Each row is a point on a landscape with many valleys, with its height.
A ball rolls from a point to whichever of its 2 nearest points has the largest drop for the distance, and stops where none of them is lower. Distance is the straight distance between rows; heights are no part of it.
k637 (h 246): [-13  -6 -45 -15  14  19 -14  34  11 -33  -8 -21 -35  19  13  17  23 -17
  -6 -17  23  21  10 -20 -26   9]
k780 (h 303): [  5 -34   0 -13  38  25   8 -16  -3  -1  -2  -9  31 -41   7  -8   0  15
  16  -1 -10  -4   2  26   5 -28]
k363 (h 393): [-10 -23  -3   3 -34  16  12  10   4   0  -3   9  -9 -24   4   7  -8  -6
   4 -10  -2  21  25 -16  22 -17]
k577 (h 630): [ 17  19  20  17 -13  -8   7   4  21  46 -22   4  28  12   0  31  -8 -20
  10  21  36 -14 -35 -48  40 -18]
k888 (h 520): [-18  25 -10 -10 -11 -10 -14  -5  -9 -26  23  -3   3  26 -21  -2 -16   7
  -7 -11 -18  13  44  42 -34  29]
k81 (h 291): [ 37  23   7  19 -13 -43  14  44 -28  35   5  -7 -20  35  -2 -16  20  37
  11   9  17   3 -31 -13   7 -11]
k551 (h 214): [ 21  18  19   2  -6 -17 -16  22 -21  12  12  -4 -18   5  -5 -31  23  21
   1   4 -16   7  -7   6  -9  16]
k546 (h 321): [ 14   3 -26  17 -20 -34  -1 -19 -24   7  27 -35  18 -14 -15 -58 -14  15
   0 -10  -9 -24 -10  15  21  -2]
k95 (h 422): [ -2   5  12   0 -39   7 -10 -18   3  23   9  11  -1   8  38  13   6 -16
 -13  18  18 -17  19  16  42   2]
k23 (h 307): [ 33 -16  -6   1 -34 -37   5  42 -18  28 -18   5 -16 -15 -13 -14  -8  13
  27  -6  13  23  19 -47  -2  -5]
k522 (h 517): [  1 -14   6 -24  48  19   8  17  21  -6 -27   0  14 -34   5  28  -2  -1
  18  -7 -15  -2  -9 -12   7 -36]
k235 (h 355): [-36  22 -13   8 -12 -15 -10 -39   9   8  -1  16  23  18  18 -29   6  -4
   7  19  -9 -10  16  -2  -1  23]
k384 (h 38): [-19  -5  43  -4  14   0 -18 -37  37  15 -27   5   7  -2  15  17 -21  -8
  -5  15  10 -48 -25 -16  16  -6]
k178 (h 615): [ 12 -17  -9  -4   6  11  14  19  -8 -35  17 -25   1 -29 -15 -17 -11   2
  -5 -33  -8  19  12  44 -10 -28]
k544 (h 613): [ 25  -3 -15  -3  48  26 -15 -41 -11 -32  21 -10  -2  21 -21 -13  14   0
  -4  -7   2   8 -16  45 -38  36]
k482 (h 358): [ 18  13   5 -23  61  32 -13  24   5 -10   3 -15 -21   9  -3  12  21   5
   8 -12  -7   9 -32   0 -17   3]
k417 (h 602): [ 12  -3  33  12 -16   6   4  -3  22  28 -26  10   1  -8  17  42 -18 -30
 -12  21  33 -21 -30 -46  31 -16]
k132 (h 255): [-44  10  27 -15  23  10 -11 -19  38   7 -28  13   7   2   6  25 -13  -2
  -1  26 -17 -23   1 -14   2  -1]
k182 (h 623): [ 37 -34 -21 -13  27   4   5  42 -18   2   0 -13 -31 -25  -3  13   8   7
  14 -26   6  29  -9 -43 -11  -4]
k772 (h 592): [ -9  -1 -12  -4 -25  14   5  23  -8 -32  13 -13 -16  -7 -14  -3 -12  -9
 -29 -25  -7  23  30  28 -10  -5]
k298 (h 638): [  3 -41 -18   7  11  24  26  14  -3 -17   6  -4  -2 -34  -5   2  -4  -1
  -4 -31  -9  12  -2   7   6 -37]
k526 (h 619): [  6  -2 -23  23  33   9   0 -49  -6 -21  25   5 -11   4 -16 -30   3  -6
 -21  -1  -5  -1 -12  29 -35  40]
k91 (h 190): [-16   4 -17  -4  -5  11  -4  39  11 -24   2   1 -38   9  -3  23   2 -11
 -11  -5  18  42  -5 -22 -19  34]
k250 (h 178): [ 21 -12   4 -18   7   1  -6  32 -13  19   1  -7  -1 -29  -2 -14   3  21
  27 -14 -18  20  10  -7  -3 -13]
k849 (h 287): [ 19   8 -24  19  -3 -32  -7 -17 -25   3  19 -22   5   7  -7 -64  14  27
   0  -1  -3 -16 -24   6  -3  10]
k755 (h 465): [ -5 -29   6  -8 -15  38  14   1  15  -4  -7  22  -1 -10  20  28   1 -14
  -4  -7  -3   1  14  -2  24 -25]
k402 (h 401): [-16  -7  -9   5 -21  -4  -6 -34  -6   9   9  -1  20   1  10 -30  -4   6
   2   6 -16 -12  17  14  10   0]
k602 (h 667): [ -5  16  -7  12 -16 -35  16  14   1  50   4  -1  30  26   1  -4  12  32
  32  15  14  -8 -16 -22  41 -10]
k458 (h 586): [ 26   1  21 -14 -21  19  -9  23 -19 -21  13 -14 -40  22 -20 -10   8  -8
 -12 -35  -3  29  -2  10 -16  12]
k938 (h 539): [-15 -29  31 -14  21  17  -1 -25  15  -9 -13  27  -8  10  25  34  -4 -19
 -37   3  11 -44 -13   9  16 -28]
k898 (h 295): [-26  -1 -33 -16   6  23   0  33  22 -23 -16  -3  -9   3   7  24   1  -7
   4 -11  -2  19  18  -1 -16 -13]
k657 (h 344): [-43  24   6   4   6  -6  -1 -29  27  13  -9  23   7  13   5  13  -2  -7
   2  28 -15  -8  15   4  -8  26]
k727 (h 365): [  6  -3  -3  18 -21  -4   4  -2 -17  16  23 -10   8 -22  -8 -41 -14   7
   2  -7 -18  -6   4  17   4  -6]
k843 (h 565): [  6  32  -9  -3 -35 -40 -19 -20 -33 -10   9 -29   3  11 -30 -54  -2  -3
 -20   3  -2 -19  10  31 -21  33]
k174 (h 304): [-47  10  19  24 -25  11  21 -30  17  -5  10  21   9  23  14  38 -12 -25
   3   9   8   8  47  18  -2  17]
k749 (h 73): [-21  20   0  12 -31   0  11  30  16 -20   0  12 -18   7   4  18  -5 -19
  -5  -1  10  48  21 -12 -18  42]
k471 (h 426): [ -8 -38 -12   2   9  24  -1 -69 -10 -19   5  19  31   0  20 -17   0 -14
 -21   1  -3 -35  11  26  14 -10]
k37 (h 367): [ 27  22   9  14  -3 -28  11  46  17  31 -34  12 -11  -6  -9  18  10  13
   9  32   4  12 -26 -47 -16   2]
k537 (h 552): [-21  -8  34   6  -6  19  17  -1  41   6 -25   9   0 -17   2  37 -26 -28
 -11  18  10  -6 -29 -40   7 -14]
k435 (h 257): [ -7  16  -2  27  -2 -24  -9 -13 -13   9  25   2 -14  12   1 -42  14  20
  -3  11  -7 -12 -20   3  -4  24]
k650 (h 328): [ 40  19   4  26 -14 -29  15  50 -10  37 -17  12 -23  17 -10   7  21  14
  10  18  26  19 -34 -46 -11  -1]
k427 (h 226): [-32  -7  16   3  19  -1  -9 -62  12   8 -19  20  10  11  19  -2  -3 -19
 -11  17   3 -51 -17 -12  20  -3]
k722 (h 626): [-20 -10 -23  33  22   8  17 -33  -2 -15  34  11 -10 -10  -5 -28 -10  -6
 -18  -2 -16 -14 -10  24 -15  14]
k127 (h 596): [ 42   4  28 -30  -9   8 -31 -18 -32 -15   8 -32   4  13 -34 -35  16   3
  -2 -19 -12   1 -11  42 -27  23]
k375 (h 253): [ 28  25  15   5 -32 -38  -9  25 -29  12  16 -16  -5  28 -10 -41  20  30
   2   8   3   0 -18   9   2   6]
k783 (h 487): [-16 -19 -42  13  37   3   1 -51  -4 -47   5  10  33   7 -15   2  -9   1
  -6  -5  -7   4  26  44 -38   7]
k782 (h 545): [-14  31   0  -3 -36 -26 -17  -4 -19  -7  15 -17   6   6 -15 -34 -18  -7
 -12   0 -16 -10  37  36 -20  17]
k869 (h 415): [ 19  16  12 -14   6  -7   7  39  28  18 -38  10  -6 -19 -12  22  -8  12
   1  11  -2  14 -18 -63 -21  -4]
k483 (h 301): [  8 -15  -5  -6 -39  -4   2  35   3  14 -19   6  -9 -27   0  11  -2  11
  19   4   3  26  19 -40   6   1]
k51 (h 463): [-15 -23 -19   8  36  15   3 -64  -1 -21  -3  14  31 -12   2 -23  -1   0
  -4   6 -16 -14  12  24 -14   4]
k870 (h 481): [ 12   3  29 -11  10   0  13  13  39  20 -33   6   1 -23 -14  29 -32  -2
  12  12  -2 -16 -23 -47   1 -23]
k242 (h 265): [ 10  15  12  11   5  -1   7  31  -1  17   2   9 -35  -6   0  -5  15   6
  -2   9 -15   9 -26 -15  -8   7]
k876 (h 521): [-11 -31   0 -18 -17  31   7 -12  13 -27   0  24   8  13  16  38   7 -11
 -12 -16   1   3  30  32  14 -33]
k748 (h 375): [ 15 -38   3 -10   8  24 -10 -49 -14   6   4   2  31 -17  20 -11   7   8
   2  -3  -7 -26  16  26  24 -21]
k267 (h 203): [-41  30  14  25 -29  -2  24  14  19  -4  14  21  -9   5  10  22 -10 -19
   8   9   4  30  35   3 -11  34]
k476 (h 502): [-18  11 -29   0  27  10 -18 -22  -2 -33  13   4  21  26 -15   5 -10  11
  -1  -6 -17   7  42  47 -36  14]
k423 (h 692): [ -8  36   6  25 -47 -53  13  49 -28  10  18 -17  20  25  -8 -14  15  27
  12   4  28  19 -23 -10  27   2]
k381 (h 709): [  1  27  11  29 -56 -36   5  43 -23   8  18 -16  -3   2 -10 -23  -9  -4
  -1   0  16  28 -11 -15  22   7]
k329 (h 562): [-21 -23   6 -20  14  28  12 -23  21 -28 -10  32   7  17  16  53   9 -13
 -30 -11  11 -23  16  29  11 -31]
k8 (h 242): [ 24 -13  -4 -24  36  10   4  12  -6  -2   4 -15  18 -36   6  -1   8  22
  28 -11 -22  17  10  21  -2 -22]
k706 (h 726): [-10   2  -2  31 -59 -20  16  23 -17   8  10  -6 -15 -14 -12 -17 -16 -19
   6  -6  20  30   9 -22  21   6]
k674 (h 571): [  9  22  12  -7 -30  -2 -10  15 -19 -22  25 -22 -32  12 -22 -19  -7 -16
 -26 -23  -3  14  10  25 -19  18]
k758 (h 581): [ 29  28   7 -26 -17 -13 -31 -27 -42 -23   7 -38   7   9 -43 -42   1  -9
 -19   3  -1  -9   0  49 -28  36]
k261 (h 636): [-18 -13  -7  37  30   5  21 -27  -3   4  24  14  -6 -14  -1 -24  -9  -2
  -8   6 -21 -27 -29  -1   5  -7]
k364 (h 394): [-49  15  -4  -9  38  -7  -9 -43  18 -11 -16  22  11  20   4  22  -9   1
   2  18 -25 -11  36   5 -28  19]
k581 (h 376): [ 33   7  -5 -39  39  34 -16  36  -6 -14  -6 -27 -19   3   9  15  36  -4
  30 -24   3  23 -18  -2 -20  -6]
k601 (h 455): [ 21   1  -1  11 -20   4 -10  -4 -11  28   8  15   3   5  47  28   0 -10
 -12  17  34 -28  -2   1  54 -15]
k140 (h 603): [  8 -40 -25 -15  21   2  15  29  14   4 -20  -5 -17 -33  -6  36 -12   5
   6  -7   4  11  -4 -58  -8 -11]
k465 (h 650): [ 16  20   5   0 -18 -18  18  12  12  51 -10   1  36  30   5  31   8  12
  28  13  42 -14 -26 -34  51 -11]
k947 (h 241): [ 37   0   5   5 -14 -27   3  34 -14  34   4   2 -13 -20  -7 -23   2  10
  27 -18 -11  15  11 -18   7 -19]
k654 (h 634): [ 41 -32 -10 -21  -8  -7  -6  43 -33 -10   4 -19 -33 -21 -12  -2  -2   7
   2 -37   3  35   7 -25  -7   2]
k101 (h 564): [ -2 -36  -5 -17  20  21  17  14  27 -11 -33  -4  10 -27  -1  48 -14  -8
  -6 -14   4 -10  -8 -42   7 -39]
k622 (h 607): [ 35   1   4 -15  22  24 -25 -16 -15 -25  23 -22  -1   8 -19 -24   9  11
   2  -7  -5   7  -6  52 -26  24]
k802 (h 440): [-39  -3  -6 -19  54   6  -9 -22  19 -24 -17   7  21  11   0  20  -2  -2
   6   9 -17 -16  15  26 -17  -5]
k183 (h 478): [-21   9  -6 -30  66  17 -13  15  21 -14 -16 -12  18 -17   2  17   3   3
  16   0 -14  -9   2  19  -5 -20]
k934 (h 678): [-10  22 -15  25 -25 -44  11  10 -15  27  33 -13  13  24  -2 -28  11  32
  19   6  14   1 -31 -15  35   1]
k859 (h 308): [-24   2 -18   3  -2  -8 -13 -71   5   2 -18  17  17  22  27 -16   9 -20
  -3  13   2 -22   8 -13  12  14]
k59 (h 323): [ -2   8  10  -7  50  15   3  25  22  -1 -11   3 -19 -13  -4   3   4  11
  -6   4 -21   5 -27  -9 -11   2]
k54 (h 377): [-30  -2  17   1 -31  21  -3 -25  15   8  -6  17   7  17  31  27   2 -23
  -6  21   6 -11  35  14  19  13]
k283 (h 491): [ 13 -16  24   4   5  10  -6 -21  -3  19  -9  18  -5  -8  38  29  -5 -21
 -22  20  14 -50 -26  -3  37 -26]

Call two points neighbours if one is among the 2 nearest of the other. Go from one point of each pair to the other, from neighbour to neighbour, staying as low as possible. Name the highest point that can't be avoided.
k749 / k250 | k329
k483 / k384 | k654
k551 / k384 | k402
k250 / k483 | k23

For each start below, name the point where the ball stops.
k938 | k749
k381 | k551
k537 | k551
k526 | k250
k782 | k250
k182 | k657
